A landscape with many valleys, sampled at points; each row gives a point and its height.
A ball rolls from a point to whichever of its 2 nearest points has the largest drop for the distance, and stops where none of them is lower. Distance is the straight distance between rows; heights are no part of it.
k_861: [  2  27 -13 -33 -24 -32 -27  42  18   9 -14  -8 -12 -39 -33  28 -24 -15
   2  12 -35   4  -2 -32   7 -18  26 -20   8 -26  28  -3 -19   3  36  54
 -14  -3 -22 -35   2  -2 -19 -22  -6  25  22 -20]  (h 648)
k_853: [-24  34 -57  18 -44 -56  20  19 -39 -22   2  40  11  -1   0  36  -1  -4
 -16   9   0 -12 -55 -29  11  20 -35  10  11 -27 -21 -34  46   8  19   6
  36 -21 -41 -22 -51  12  31  -8  79 -20 -27 -25]  (h 361)
k_560: [-14 -23   1  49 -14 -40  15  14  18 -16  -8  19  14  29   0  53  -8   6
 -22   2  11 -16   8 -73  32 -10 -15   4   2 -26 -21 -69  48  45  29 -12
  21  22 -34   9  11   3  17  -7   2   6 -19  -1]  (h 313)
k_307: [-11 -22  59 -36  33 -23  -1  13   1  41   2 -13  44  33  -4  -6 -28  21
  11 -29 -39  46 -15 -38  43 -81   2 -31 -30 -17  15  17 -14  74  25 -36
   2  -9  31  28  31  27 -45 -29 -18  40 -36  27]  (h 233)
k_524: [-31 -42  26  -4  61  10  45 -35 -12  -3  -2  18  15  39  -6 -68   9  33
 -28 -23  17  27 -26  33 -26 -25  15  29 -32  28  -9   5  -3  45 -16 -46
  -1  43  59  52   4  41   1   8 -10  22 -32  26]  (h 365)
k_948: [ 18  39 -52 -19 -14  15   0 -11 -11  11 -37  28 -19 -21  12 -53  26 -17
  59 -39 -21  26  13  44  39  -5  63  27  30   8  -4  63 -27 -39 -31 -27
   0 -37  -3 -37 -19 -22 -38 -58  13 -42 -11  19]  (h 280)
k_446: [  4  22 -67 -14 -41  -1  -4   7 -31 -23 -29  49 -44 -18 -14 -18  51 -32
  46 -27 -18  10  -1  44  11  14  34  21  11   6 -20  22 -15 -43 -24  32
  -8  -6 -37 -38 -24   3 -27 -49  22 -28 -13 -14]  (h 300)
k_571: [ 18 -13  31   7  33  27 -25  -6  56 -18 -24  43 -28  -4  -4 -66  17 -23
  26 -40  15   9  71  23 -33  17  32  12   1  32   6  13 -62 -48 -60 -10
 -22  57   4  17  38 -38 -28 -25 -48 -15   5  29]  (h 151)
k_732: [  2  -6 -22  38 -28  23  -6   8 -42 -79 -31  36 -10  -7   3 -17  30 -32
  47  -9  14 -17  15   6 -31  58 -34 -44  12  46   3  -6  59 -45 -35  -5
 -40  26 -11 -74 -35 -42  30  60  57 -36   2 -69]  (h 235)
k_268: [  1  25   6 -40   2 -22 -14  33  25  26  17  31 -17 -68  -2  -4   3 -20
  11   8 -10  43 -26  -1 -19  -5 -37 -58 -11 -21  16  18 -68 -33 -27  49
   0  -7  -3  -6  24 -10 -42 -64  -2  -1 -31   8]  (h 177)
k_697: [-43  -4  25   9 -13 -42   3  21 -15 -12 -39  58  29   6 -26   7  10  -5
 -20 -27 -21  24 -36 -48   0 -11  -7 -32 -40   6  -8 -49  19  35  24  19
   8  34   1  -6  -2  14   4 -24  34  39 -24 -10]  (h 588)
k_815: [ 13 -70  15   7  22  51 -14 -32  21  -1  26 -19  -1  73  56  22  23  22
 -17   6  26   8  18 -16  16 -36 -18  40  -5  18 -21   2 -14  20  -3 -90
  14   2  -2  46  39   0 -53  -6 -63   0 -25  56]  (h 96)
k_910: [ 10  59  20   7  45  -2  54   5   7   5 -12 -26  31 -14 -11 -80 -64  42
  30 -30  11  -5  38  17  19  56  33 -24  25  -8  13  73  -5  -4  -7 -38
 -13 -14  56   5 -48 -30  35  29  38 -13  58   0]  (h 152)
k_911: [ 21   9  22 -17  14 -37 -28  13  24  67  35 -67  51 -48  34  37 -58   9
  -3  15  -7 -14 -10 -75  46 -41 -38 -72  11 -57  23  10  27  23  21  -6
  38 -53  15   6  -7 -20  11   2 -15   4 -30  -4]  (h 153)
k_481: [ 34 -15  33  29  24   8 -46  40  73 -22 -10  19 -21 -12 -25  12  -9  -3
   9   2  12  -4  84 -55 -16  -1   7  15  20   8  18  -8 -47 -25 -16  -1
 -20  53 -37  19  43 -39 -34 -12 -68  10  30  11]  (h 187)
k_661: [ 16 -10 -60 -14 -30 -25  58  -6  -9  44  68 -30 -29   6  32  13  -7  22
 -24  26  17 -10 -18  24  15 -18 -24  37  30 -50  18  25 -31 -19  -5  -8
  30 -42 -22  45   4  23 -18 -35  -4 -57 -15  29]  (h 395)
k_778: [ 24   1 -23  12 -17 -11 -29 -19   7   7  52 -56  -2 -12  24  64  -7 -22
 -38  61  27 -50  -1  -9 -15  13 -61   7  -3 -31  -4 -44  43 -17  -1  49
  29 -23 -39   3  -2  -8  50  36 -20 -21  -9  -6]  (h 154)
k_535: [-52  14  29   1   4 -30  24  22 -35 -24 -50  72   5  40 -58  -6  -1  17
 -19 -38 -25  30 -26   0  10 -12  36  -4 -17   5  -1 -31   0  40  45  17
 -37  62   1  16   1  37 -17 -11  42  35  26 -29]  (h 601)
k_78: [  0 -42   8  12  19  28  -6 -42   3  -5  37  -3 -22  -6  27  -1  51 -14
 -46  37  47  -5 -25  53 -58  22 -51  11 -45  16 -27 -38   7 -29 -45  29
  14  21  10  44  24  15  15  13 -30 -12 -31  12]  (h 142)
k_943: [ 15 -13  42  -8  39   2 -31  18  58   2 -10  31 -31 -14 -25 -34  -2  -9
   0 -16  -3  27  50   4 -42 -19  38   1   1   8  29 -14 -73 -12 -29  17
 -23  67   1  22  58 -12 -44 -44 -61  15   7  26]  (h 167)
k_213: [-20  14 -20  -8  21   4  73 -13 -34   7  -6  21  -7  -5   2 -81   9  29
   5 -20  17  13 -28  80   0  43   6  -7 -12  -2 -16  39 -34 -14 -39 -18
  -8  -2  34  26 -43  17  10  -1  48 -29   2   2]  (h 141)
k_249: [-12   4  41   1  -3  44  -9 -42 -25 -13 -25 -34  -8  27 -17 -12   8 -34
  -5  -1 -14 -22  26  51 -35  21  61  16 -24  37  27 -19  42  12  17  30
 -28  13  40 -16  12  15  53  73   1  34  38 -28]  (h 171)
k_637: [ -2   6  11   9   5 -35   7   3   6  24  21   4  50 -29  25 -15 -22   6
 -13  11   3  -1 -28 -37  -1   3 -51 -35 -21 -14  -5 -13  23  11 -20 -18
  50 -24  10  -3 -21 -15  28  -4  24   3 -42  16]  (h 122)
k_965: [  3  -9  24  27  28  70   5  -4  -1 -27 -18   2  -5  21  17 -13  20  18
  21  -1  28  -2  36  43  53  43  -3 -25   4  32 -48  45 -23 -44 -22 -44
 -59   8   6 -16 -25 -39 -22  42   7 -18  51  -6]  (h 316)
k_755: [-24 -33  46  27   6  -4 -19   8   1 -32 -47  66  25   5  -8 -14  34  -8
  -3 -20   4  32 -16 -37 -21  -7 -33 -25 -38  44 -28 -42  -1   8 -18 -13
   0  45   8  -6  13 -10  -8 -11  12  32 -30   9]  (h 574)
k_847: [ -4 -50  -6  37  -3  17   2 -33   8 -22  23   3  -3  41  45  50  44  -5
 -36  32  42 -12 -25 -18   3   5 -52  23 -21   0 -58 -68  48  22  -9 -26
  35  17 -15  11  16  11  12  12 -21   1 -65  23]  (h 527)
k_886: [  3  -7  23  -9  20 -17  19   4   1  41  18 -32  48   1  20 -15 -40  30
 -10  -1  -6   3  -7 -28  24 -11  -9 -15 -13  -8   1  24   2  33  -1 -50
  16 -25  28  18 -13  -6  11  13   5   8   4  14]  (h 103)
k_777: [  -8    6  -18    1   -5  -18    8  -33    7   -5  -27   51   37  -20
   18 -101   14  -25   22  -41  -11   13  -30    9  -64   19    0   28
   -5   26   15   -2   11   -9  -34  -57   57  -12   50  -24  -30  -11
   29   -6   35   -3  -66   23]  (h 296)
k_98: [  3  13 -20 -29 -12  26  -4   1 -15  22  23 -56 -48  17 -26  62  -2   6
 -23  33 -10 -23  12  64   3  -6  47  24  -2 -16   4 -11 -11   3  34  82
 -33  -6 -32  15  22  38  -5  11 -29   4  58 -19]  (h 464)
k_495: [ -4 -32   7  37 -16 -16 -17  34   5 -20  -2  19   4  10  -3  86   6  18
  -7  16   4  -9  -1 -67  59 -20 -50 -24  -1 -20 -38 -34  20  16  28  16
  -8   9 -56   2   6  -7 -26 -13  -8   7  14 -17]  (h 288)
k_957: [  9  -8  -8  30  -2  30  -4  -4 -11 -49 -18  28 -27 -22   1 -32  32 -34
  32 -20  20 -13  27  41 -22  60 -16 -35  -2  36 -15   5  14 -59 -56  19
 -39  28  -5 -41 -11 -29  18  37  10 -40  15 -32]  (h 266)
k_654: [ -9   7   1   9  28  44  32 -19 -11 -12 -27   9 -30  27  -5 -43  30   1
  17 -24  10  -4  30  84  22  37  41  -6  -9  25 -19  34 -22 -30 -30  -1
 -56  29   5   9  -4  -9  -5  23   1 -24  42  -1]  (h 333)
k_947: [ 21 -35  68  19  38  19 -61  17  46   7  27   5  10 -21  37  35   7   3
 -14  26  35   5  20 -67  24  -6 -79 -51 -18  -4 -17  -9 -18 -25 -34 -19
   9  12 -24  35  28 -46 -36  -8 -56  -8  -7  22]  (h 232)
k_174: [ -4 -58  50  33  79  68   2 -53  -8   7  36 -45  -1  62  51  39 -12  48
 -39  22  46  18  32   3  14 -10 -14  19 -28  15 -30 -17   4  38  -7 -54
 -21  25   9  51  40   6 -34  26 -60  16   9  31]  (h 73)
k_536: [ -7 -20  31  -8  11 -23  14  20  11  36  -2 -19  36  42  -3  33 -43  38
   9 -13 -30  27   5 -58  97 -88   6  -8  19 -45  12  26  -9  61  56 -59
   0 -21  -3  32  18  11 -53 -18 -10  10   1  20]  (h 253)
k_683: [ -1 -54  25  18  20  29 -32 -44   8  -9  11   3 -20  16  10  23  42 -19
 -41  17  14   5  -7  18 -51  -6 -11  26 -48  23 -11 -58  21  15  -5  42
   2  36   4  33  49  19   4   6 -67  30 -23   7]  (h 115)
k_845: [ 10 -36  47  30  20  36 -45  22  11  -7   9  -7   8   7  14  65  16  16
 -10  30  19   3  10 -35  49 -10 -54 -39  -9  11 -48   1  -7  -1   2  -6
 -33   7 -31  10  18 -29 -34  19 -38   8  45  -6]  (h 260)
k_738: [-20 -46  21 -11  41 -15  51 -20 -22  20  12   8  41  45  12 -42  -7  32
 -17 -32   2  38 -41 -19  16 -61  -2   5 -26  -4 -23  -3  10  79  -4 -74
  18  17  51  53  14  41 -10 -21   4  19 -69  37]  (h 378)
k_912: [ -1  -4  33   3 -17  51 -46  -8 -29 -14   0 -18  18 -23  31  26  31 -29
   3  30   5  -2 -20  19   0  24 -41 -45 -32  38 -36  13  26 -28 -15   9
 -15 -47  15 -47 -18 -12  15  48  11   6  15 -19]  (h 207)
k_757: [-25  36 -37 -32 -36 -38 -26 -20 -22 -24 -21  69  11 -48 -21 -38  29 -57
  20 -23 -20  20 -62   7 -73   8 -24  -4 -21  13   5 -21  11 -14 -13  48
  45 -13  14 -38 -15  14  16 -40  52   9 -76 -16]  (h 248)
k_101: [-18  18  11  35   1 -16  18   9 -10 -15 -20  32  46 -17  11 -32 -11  11
  -5  -7   8   7 -27 -24   0  41 -33 -31  -8  12 -10  -7  20  -6 -24 -28
  10  -1  12 -33 -45 -25  35  29  67   0  -3  -6]  (h 161)
k_256: [ -12   30  -10    5   26    9   77  -33  -12  -17  -28   11    6   -9
   -4 -111   -8   11   27  -36   11    0   -2   62  -27   80   21  -15
   -5   10   14   30    8  -16  -37  -26  -10    9   65    7  -54   -6
   50   30   46  -30    2   -3]  (h 164)
k_125: [ -4  45 -28 -23 -27  23  -3 -34 -51   6   1 -44  18 -26   3  -9 -17 -31
   1  27  -4 -31  -8  45 -20  48   7 -13   5   6  21  -5  37 -22   8  52
  11 -48  16 -39 -46   5  73  56  44 -14  28 -39]  (h 699)
k_944: [-12 -47 -20  30 -15  19  17 -34 -11  -2  33 -33 -29  65  36  82  28  16
 -38  33  23 -10 -14  11  31 -21 -13  46 -16 -11 -43 -48  38  42  33  -6
   9  -7 -32  33  37  37 -11   4 -52 -21 -15  12]  (h 511)
k_584: [-12  -1  26  -9  -3 -29  -4  44  23   3 -20   7 -26  15 -56  49 -28  20
  -8   5 -36  28  12 -37  40 -38  29  -9  -1 -37  24 -23 -25  33  60  51
 -47  36 -39   6  30  19 -51 -35 -22  32  36 -16]  (h 635)
k_35: [ -4  10  29  36  48  45   4  10  11   8  14 -43 -18  38 -12  60 -24  55
 -17  32  21 -19  42  19  46  10  21  10  24 -12 -27  22  -8   2  30   1
 -58  11 -20  30  17 -11 -13  50 -18   3 105  -6]  (h 74)
k_312: [ -8  -5 -19 -31  -1  -6  16  -2   1  18   5  31 -39  -2 -17 -27  41  -6
   1 -16 -13  31 -23  57 -14 -24  20  12 -10   0   2  21 -57 -14 -18  23
   1  11   6  26  15  27 -38 -58 -15   3 -20  23]  (h 92)
k_352: [ -5 -21 -12   9 -40 -45   8  19  18  15  -6  -7  23  28  15  40 -23  10
  14  -8 -18  15 -17 -80  79 -64 -11  16  29 -46  -6  16   8  33  48 -63
  36 -42 -18  11   0  -6 -30 -38  -8  -9 -34  26]  (h 272)
k_11: [ 19  61 -34 -85  -7  17  -1 -17 -32  50  -2 -59   1 -44   1 -40 -32 -19
  20   4 -30  -7  11  59  -2  -9  78 -20  23 -10  34  35 -21 -12  11  51
   2 -40  25 -42 -19  13  27 -12   5  -7  26 -13]  (h 240)
k_182: [  4  16  -5  20  13 -16  26  51  17 -17 -11  36 -51 -27 -46   0   3  13
  -6  -4  10   5  38  19  -9  23  14 -20  22 -10  17  -8 -51 -31 -24  71
 -45  65 -41  14  14  -3 -26 -25  -7  -6  56 -28]  (h 112)
k_982: [  6 -10 -12 -21 -13  -4  -1 -24 -10  15   2  12  38   1  31 -50  17  -9
  20 -23 -17  13 -36   2 -17 -20  -5  19 -14  23  -1  25   1   8 -22 -65
  51 -48  34 -14 -13   3  -2 -26  14  11 -57  37]  (h 314)
k_961: [-25 -25 -22  22 -46   5   8  -7 -18 -23   3 -13 -29  69  -2  92  11  12
 -27  29   1 -18 -10  -2  28 -14  18  52  -1   3 -47 -49  46  46  60   6
 -11  -4 -44   3  12  35  -3  18  -6   2  18 -26]  (h 497)
k_602: [ -2  -6   8  39   0  57  12   6 -34 -47 -37  28 -15   1  -1 -26  30  -1
  45 -29  22 -12  35  45  26  50  -3 -69   3  42 -36  34   1 -52 -27  -1
 -90  44 -10 -48  -9 -50  -5  44  30 -38  60 -48]  (h 293)
k_230: [  0  24  21  -2  37 -10  63  10   2  14  -6 -27  30  30  -8 -46 -54  55
   8 -18  -1  -3  21   6  29   3  32  11  19 -13   6  58 -20  32   5 -61
 -12  -6  38  27 -21   3  11  19  28   4  43  15]  (h 129)
k_468: [ -9  -8  53  60  25  10  -5  -7  28 -40 -39   6  20  39 -27   5 -10  -5
  -5 -18   5 -16  49 -58 -35  17  30  40  -3  37  24 -46  27  31  24  -9
 -15  64   5  -1  36   2  42  44 -12  50  26  -1]  (h 123)
k_670: [-32 -16  16  19  27  31  40 -19 -13 -32 -47  34  -8  52 -22 -50  28  10
  -2 -27   7  21 -11  53  -1  19  29  21 -19  30 -15  -4 -12  16  -7 -42
 -34  49  27  10 -13  20  -2  23  19  13   1   4]  (h 350)
k_769: [ 22  17 -19 -53   4 -51  73  37  -8  69  42 -44   3 -25  -2 -19 -71  37
  -5   4 -25  10 -14 -17  29 -35  24 -12  56 -69  65  46 -44  21  23 -10
   4 -27   9  32 -10  18 -21 -33  19 -18  -3   8]  (h 422)
k_150: [ 12  51 -41 -14 -36  26 -60  -1 -50 -15  -9 -25   9 -56  -9  28  -9 -45
  24  29 -12 -22  -4  11  -6  30 -14 -37  35   9   5  10  45 -39   9  68
  -8 -44  -5 -78 -45 -21  47  49  40 -22  35 -63]  (h 714)
k_591: [ -8  12  -4 -36  33  -2  64   2 -38  36  13  14 -28   9 -22 -53   2  35
 -13 -15  -9  30 -13  89  13 -12  29   2  -8 -12  -6  53 -59   2 -24   9
 -27   9  22  47  -7  36 -25 -30  13  -8  19  11]  (h 116)
k_104: [-47 -11  20  16  38 -38  31  -5  -9  -3 -23  54 -22   5 -59 -13  -7  26
 -48 -11   1  37 -31  13 -21 -20  20  -1 -28 -12  16 -50 -11  40  17  59
 -22  80   4  55  21  48  -3 -29  -8  34   8  -7]  (h 613)
k_163: [-18 -55   1  28  -6  31  -9 -17 -17 -45  -4  40 -24  31  26  50  88  -8
 -17  25  35   6 -52  -3 -11   8 -72  10 -45  34 -72 -56  29  -3 -26   0
  -5  35 -16  -4  10  11  -9  -4   5   9 -74   0]  (h 542)
k_412: [  2  21   9  46  27  23  20  34  19 -14   1 -16 -40  10 -34  31  -9  27
  -9  11  24 -34  52  21   6  34  24  11  23  -5   1   2 -19 -17   2  44
 -58  40 -38  25  20  -7   3  31 -10   0  95 -21]  (h 100)
k_711: [ 10 -49  -8 -15  -6   3 -25 -32  28  10  29   0 -35  15  10  10  39 -23
 -28   3   6  -1 -22  12 -53 -41 -13  39 -35 -10   2 -36  -5  -2   0  29
  33  10   3  45  55  25 -23 -35 -78   5 -54  33]  (h 91)
k_705: [ 11  18 -12 -73  -2 -18  26  12 -26  67  45 -58   9 -27  12  -1 -37  12
   4  10 -20  12 -28   7  10 -36   7 -33   5 -38  35  29 -32  18  13  22
  12 -43  18  17   5  32 -20 -27   2   4 -14   4]  (h 436)
k_532: [  1 -23 -21 -13 -40 -15 -21  -4  19 -15  -9  29 -29   6 -21   8  40 -25
   0 -12 -24   4 -14   7 -29 -18  15  37 -19   4   0 -23 -12   2   5  20
  15   8 -16   0  23  19 -20 -35 -28  16 -29   9]  (h 66)
k_726: [ 10 -16  38   3  13  67 -55   0 -15   0  20 -28   0 -10  30  62  34   1
  -3  38  21  -3   2  23  43  10 -42 -54 -23  32 -58  44  -9 -37  -7   8
 -42 -30  -7 -21   2 -20 -26  31 -21  -7  46  -7]  (h 239)
k_593: [ -2   0 -23  -1 -44  15 -26  20 -13 -21 -10 -27 -39  33 -40  90   2   1
  -5  23 -21 -33  25  13  21  -8  44  34  14   3 -17 -12  32   9  58  60
 -32   1 -47 -11   4  22   3  32  -5  12  64 -48]  (h 480)
k_924: [ 24   2 -26   7   1  22   7 -17   5   4  22 -37   7   9  25 -15 -11  14
   8   7  21 -28  14  27  12  25  11  35  15  10  -6  37   4 -27 -11 -51
  24 -48  16  -5 -28 -20  17  26   2 -28  17  19]  (h 367)
k_92: [-28  18   2 -54 -18 -19  16  -5 -54  38  -5 -31  31  19  -5  -1 -23   7
  -6  -5 -44   7 -41  21   7 -32  32  -4 -28  -3   3   8  21  57  37   2
  16 -38  29   0 -18  45  23   7  37  27   0 -11]  (h 410)
k_267: [ -6  21  10  65 -15   3  -2  12  27 -50 -32 -18   0  29 -29  22   2 -22
  28 -17   3 -62  56 -54 -34  35  42  57  32  31  18 -18  51  12  39 -14
  -4  30 -15 -15  10  -5  59  62  18  15  26 -21]  (h 97)
k_454: [  8  73 -55 -15 -28 -18  -7  -5 -10  11   2 -45   9 -43 -17 -10 -48 -17
   2  22  -5 -40   3  10 -31  29  21  18  48 -28  47  -9  30 -16  19  48
  26 -43  -8 -33 -39  -3  72  26  38 -18  29 -29]  (h 687)
k_549: [-13  37   1 -41 -29  -9 -43   7  -8  -4 -11  36  16 -57  -3  -2  22 -41
  27  -3 -19  28 -45  -7 -36   0 -33 -48 -33  22   2   4 -16 -13 -15  51
  18 -35  11 -44  12  -7  -2 -41  14  25 -49  -3]  (h 214)
k_19: [-13 -22  -9 -43  -4 -32  58 -13 -53  40  27 -26  36  50  15 -13 -23  34
  -8 -21 -17   3 -51  -1  21 -61  14  15 -19 -16 -18  10  26  88  21 -43
  19 -28  37  36  -2  65   4   0  23   9 -41  15]  (h 393)
k_219: [ 12 -27 -21 -14 -38  -9 -19 -10   4  13  15 -11  24  20  45  28  21 -12
  10   0 -10   2 -34 -36  20 -49 -27  21 -10 -12 -16   6  17  16  15 -61
  56 -57  -3  -1   8   2 -21 -33 -18  -3 -66  40]  (h 294)
k_371: [ 13  -2 -10 -14   1 -36  -5  52  39  -8   7  47 -52 -55 -42   3   5 -11
  -1   5 -10  28  14  -4 -32   5  -8 -28   6 -24  21 -18 -66 -37 -24  82
 -21  52 -37   2  28  -4 -45 -60 -19   3  -5 -11]  (h 143)
k_344: [ -2  28 -34  20 -30  -9   5  -8  17  -7 -12 -15  18   5   3 -10 -14  -6
  15 -12   0 -28  -1 -13  -8  20  25  44  35   1  13  12  31  -2  13 -51
  35 -36   3 -30 -28 -18  39  22  29 -10   9   7]  (h 352)
k_332: [ -3 -23  32  25  58  37  22 -17   2  17  33 -38 -15  34  10  22 -14  53
 -37  24  32   1  26  32  19  17  -8  16 -12  -1  -9   8 -14  20  -3 -14
 -31  23   2  51  17   8 -14  24 -37   1  55  12]  (h 48)
k_582: [-14  36 -44  16 -20 -16   8  29 -46  -5  11  28   3 -34   1  28   5  11
   1  23  10   5 -56   8  27  27 -64 -34  16 -11 -23  15   9 -28 -15  30
   7 -32 -38 -34 -53 -12   7  -6  72 -33  15 -27]  (h 360)
k_737: [  15  -48    4   19    8   37  -13    1   35  -16    0   27    5   43
   32    6   27    8    2   -6   23   19   22  -35   33  -25  -31   39
   14   16  -30   20  -47  -11  -17 -105   21   -5  -23   29   10  -32
  -58  -33  -28  -12  -24   59]  (h 114)
k_226: [-16  19 -19  -5 -32 -12 -16 -35 -15 -29 -42  47  15 -27 -14 -71  29 -62
  26 -42 -20   4 -22  19 -71  33  25  17 -12  27  27 -22  26 -10 -12   1
  33  -5  31 -41 -24   6  41   8  35   3 -49 -16]  (h 276)
k_548: [ 49  31 -50 -35   9  -4  21   6  16  52  58 -35 -28 -31  29 -16 -38  30
   5  19  18  -6  33   6  25  -9  21  19  88 -42  41  78 -38 -59  -6 -30
  15 -40   5  15 -14 -29 -27 -32 -11 -52  13  25]  (h 394)
k_967: [  6 -14 -38   3 -52 -37 -22   0  13 -42   0  21 -32   3 -28  29  20 -30
 -11   4  -6 -32   9  -9 -57  10   3  52  -6   0   8 -58  35   1  13  57
  20  28 -34  -2  15  23  21   0 -18  11 -23 -23]  (h 35)
k_116: [ -6  39 -68  -1 -38 -13 -14  38 -38 -27 -17  66 -15 -32 -17  20  32  -6
  50 -10 -16  29 -39  -6  28   9 -30 -11  31  -2 -20  37  -4 -35 -10  18
  -1 -37 -42 -64 -38 -12 -42 -55  60 -26  -9 -22]  (h 327)
k_459: [-11  11   4  59 -11  15  13  15 -11 -66 -50  42  26   5   1 -32   8  -9
  37 -22  19 -19   6 -34  -6  60 -18 -19  22  35  -1 -12  37 -22 -13 -55
 -24  26   7 -63 -44 -47  39  61  71  -9   7 -34]  (h 199)
k_40: [  3   5  -4  12 -33  -3 -28 -14  25 -32 -18 -16 -20  12 -34   2  13 -47
  13 -19 -11 -47  47  -2 -66  17  66  68  11  21  40 -36  40  14  27  30
   7  21  -3 -15  25  15  47  35 -22  28   1 -19]  (h 69)
k_951: [-12  15  30 -18  12 -17  13 -22  -9  14 -17 -18  17 -10 -20 -46 -22  -6
 -29 -12 -18 -13   1  26 -51   8  41   2 -24  10  41 -21  16  34  11  35
   7  15  47  13   4  27  50  30  -2  36  13  -9]  (h 198)
k_953: [ 19  -5  45 -49  10 -21 -38  12  29  46   7 -55  48 -12  14  -4 -47   2
  15  -8 -47  12  -3 -55  18 -71  23 -37  -8 -11  46  22   0  41  36 -37
  14 -30  37  -5  21  -2 -21 -11 -40  43 -18  21]  (h 212)
k_880: [ 21  17 -21  -8   8 -32  24  34  35  51  24 -33 -11 -18   3  15 -53  35
  -3  13  -4   6  29 -35  48 -34  16  12  74 -49  41  59 -41 -12  29 -39
   2 -30  -8  22  -2 -22 -28 -18  -8 -26  26  17]  (h 407)
k_319: [ 17   4   8  -1 -15 -10 -48   1   7  30  26 -56  25 -31  26  78 -14 -11
 -14  46   0 -23 -17 -47  31 -19 -54 -41  -6 -30 -12 -12  42  -4  18  20
  28 -52 -15  -8 -10 -19  24  20 -14   1  -6  -5]  (h 113)
k_621: [ 35  23  16 -74   4 -20 -31   0   6  77  41 -69  65 -66  34 -17 -64  -4
  21   3 -30   4 -25 -62 -10 -50  -7 -60   9 -24  54  25  10  24  17  -9
  41 -64  56 -15   0  -2  -4  -9 -22  22 -42   8]  (h 186)
k_500: [ -7 -22  29  13  10  38   2 -39 -22  -5   8 -26  12   3  29   2  27  -9
 -33  25  22 -10 -23  39 -25  38 -28 -15 -48  32 -23 -25  30  -4 -17  12
  -7   1  31  -4 -11   5  38  56   7  14  -7  -8]  (h 173)
k_874: [ -1  17  27  26  42   7  45  -5  25 -14 -12   6  18  -1   0 -88 -29  18
  15 -33  23   0  34  19 -17  64   9 -15   3  18  13  33 -19 -18 -43 -35
  -8  23  49  12 -23 -27  32  20  16 -12  22  15]  (h 175)
k_336: [ 18  19 -17 -19 -45 -28 -61  28  19 -32 -25   6 -13 -37 -42  27 -16 -30
  27  -4 -34 -23  37 -41 -25  -1  37   3  27   8  28 -18  23 -14  30  58
  -5  14 -30 -58  -6  -6   9   0  -5  22  18 -45]  (h 661)
k_754: [-12   2 -35  23 -51 -43  14   8   8 -25 -14  15   4  26   1  27  -1  -5
  -9  -6   1 -25 -12 -40   5   4   6  55  18  -6  -9 -31  38  26  32 -38
  36  -9 -28 -12 -15   6  33   3  25 -10 -21   4]  (h 334)
k_509: [  6 -22  26  22  30  34 -15   7  33 -15  -9  37   7  13  19 -44  14   6
  17 -21  18  21  37   0  14  18 -10   3   4  32 -25  28 -58 -39 -48 -71
  -1  17   1  13   0 -38 -39 -17 -16 -12   9  38]  (h 133)
k_33: [ 15  47  -1 -59  -6  -9   2 -27  -7  38  -2 -52  22 -36  -6 -67 -48 -16
   2  -9 -31 -24  13  31 -54  -2  65  -4   6   3  64  10  -3  15   8  31
  20 -22  55 -25  -8  10  50  11   1  17   9  -1]  (h 220)
k_825: [ 33 -19  50  23  27   7 -71  36  67 -16 -21  18  23 -26   3  12 -15  -4
  10  -2  12   8  50 -90  10 -17 -40 -23  16  13  -2  -5 -31 -29 -22 -37
   0  14 -22  -1  14 -62 -27   0 -52   5  16  17]  (h 208)
k_231: [ 35  -1 -17   1 -14 -25 -40  11  29  -2  49 -15 -26 -34  14  59  10 -30
 -15  53  14 -25  -9 -17 -30   4 -84 -16 -10 -40  -8 -33  13 -35 -25  63
  21  -3 -57   5  10 -14   2 -13 -34 -21 -30  -6]  (h 188)
k_997: [-12 -18  56  23  12  40 -25 -39   7 -29 -39 -19  14  63  -7  -6   8 -22
  -1 -19 -13  -1  35  -2 -28  -3  62  51 -17  52  16 -26  44  38  30 -38
 -20  23  37 -15  31  10  27  61 -13  54  14   7]  (h 146)
k_291: [ 17  76 -57 -61  -4  12  -2 -15 -28  34 -21  -7  -1 -60   5 -64 -10 -27
  41 -16 -25  18   3  50  14   2  73  -8  37  -6  26  55 -17 -24 -16  34
   6 -50  17 -58 -23  -8  -4 -51  23 -36 -11  -3]  (h 261)
k_494: [-35 -18  11 -21   0 -46  10  20  10   1 -17  47 -36   2 -64  16  -2  -1
 -27  -5 -36  39 -25 -16  -6 -29  22  -2 -32 -36  24 -43 -26  33  41  77
 -22  51 -14  22  36  45 -41 -68 -14  27 -24 -12]  (h 624)
k_631: [ 15  20 -80  17 -37 -24  24   7  -8   3  30  16 -31  -5   2  15  12   5
   7  19   9   0 -12  18  28  10 -19  50  48 -35  -3  25 -13 -41 -17 -25
  28 -46 -46  -4 -26  -9  -9 -32  30 -52  -9  17]  (h 412)
k_398: [ 21  37 -17  22 -18 -27 -36  15  32  -9   5 -33  -1 -42 -16  23 -32 -17
   0  24   0 -48  30 -34 -28  19   0  10  36 -10  31 -14  27 -20   9  37
   8  -9 -22 -32 -14 -27  42  38  -4   5  33 -22]  (h 674)
k_222: [ 30 -14 -18 -26   9  13  22  -3  -5  41  72 -32 -17   3  41 -10  -9  36
  -8  15  23  -9  13  37  24   1 -16  10  16 -15  -3  60 -36 -40 -21 -42
  14 -42   5  43 -10  -4 -34 -18 -17 -40   7  30]  (h 381)
k_628: [ -6 -43  40  32  16  11 -18   7   3 -42  -2  69  11  -9  22   2  57  -5
  -3   4  31  18 -36 -22 -27  11 -95 -41 -38  35 -53 -40  -1 -25 -59   4
  -3  48 -10   1  16 -23  -7 -11  11  -1 -44   8]  (h 560)
k_432: [  2   8 -32 -47 -21  -4  20  -8 -22  45  32 -50 -25   9  -3  17  -8   4
 -20  21 -19  -9 -17  46  -5 -32  21  14  -4 -29  25  -3 -20  14  30  43
   8 -31  -4  27  13  47  -7 -18 -18  -1   5   1]  (h 450)

Call two points neighbours if one is among the 2 nearest of the other. Go from one point of each pair to the other, from neighbour to neighbour, staying as low as possible. Name the highest point that can't be avoided.
k_886 and k_967 -> k_874
k_332 and k_967 -> k_845
k_319 and k_886 -> k_982

For each start below, name the point where the ball stops.
k_777 -> k_332
k_19 -> k_886
k_582 -> k_967
k_947 -> k_332
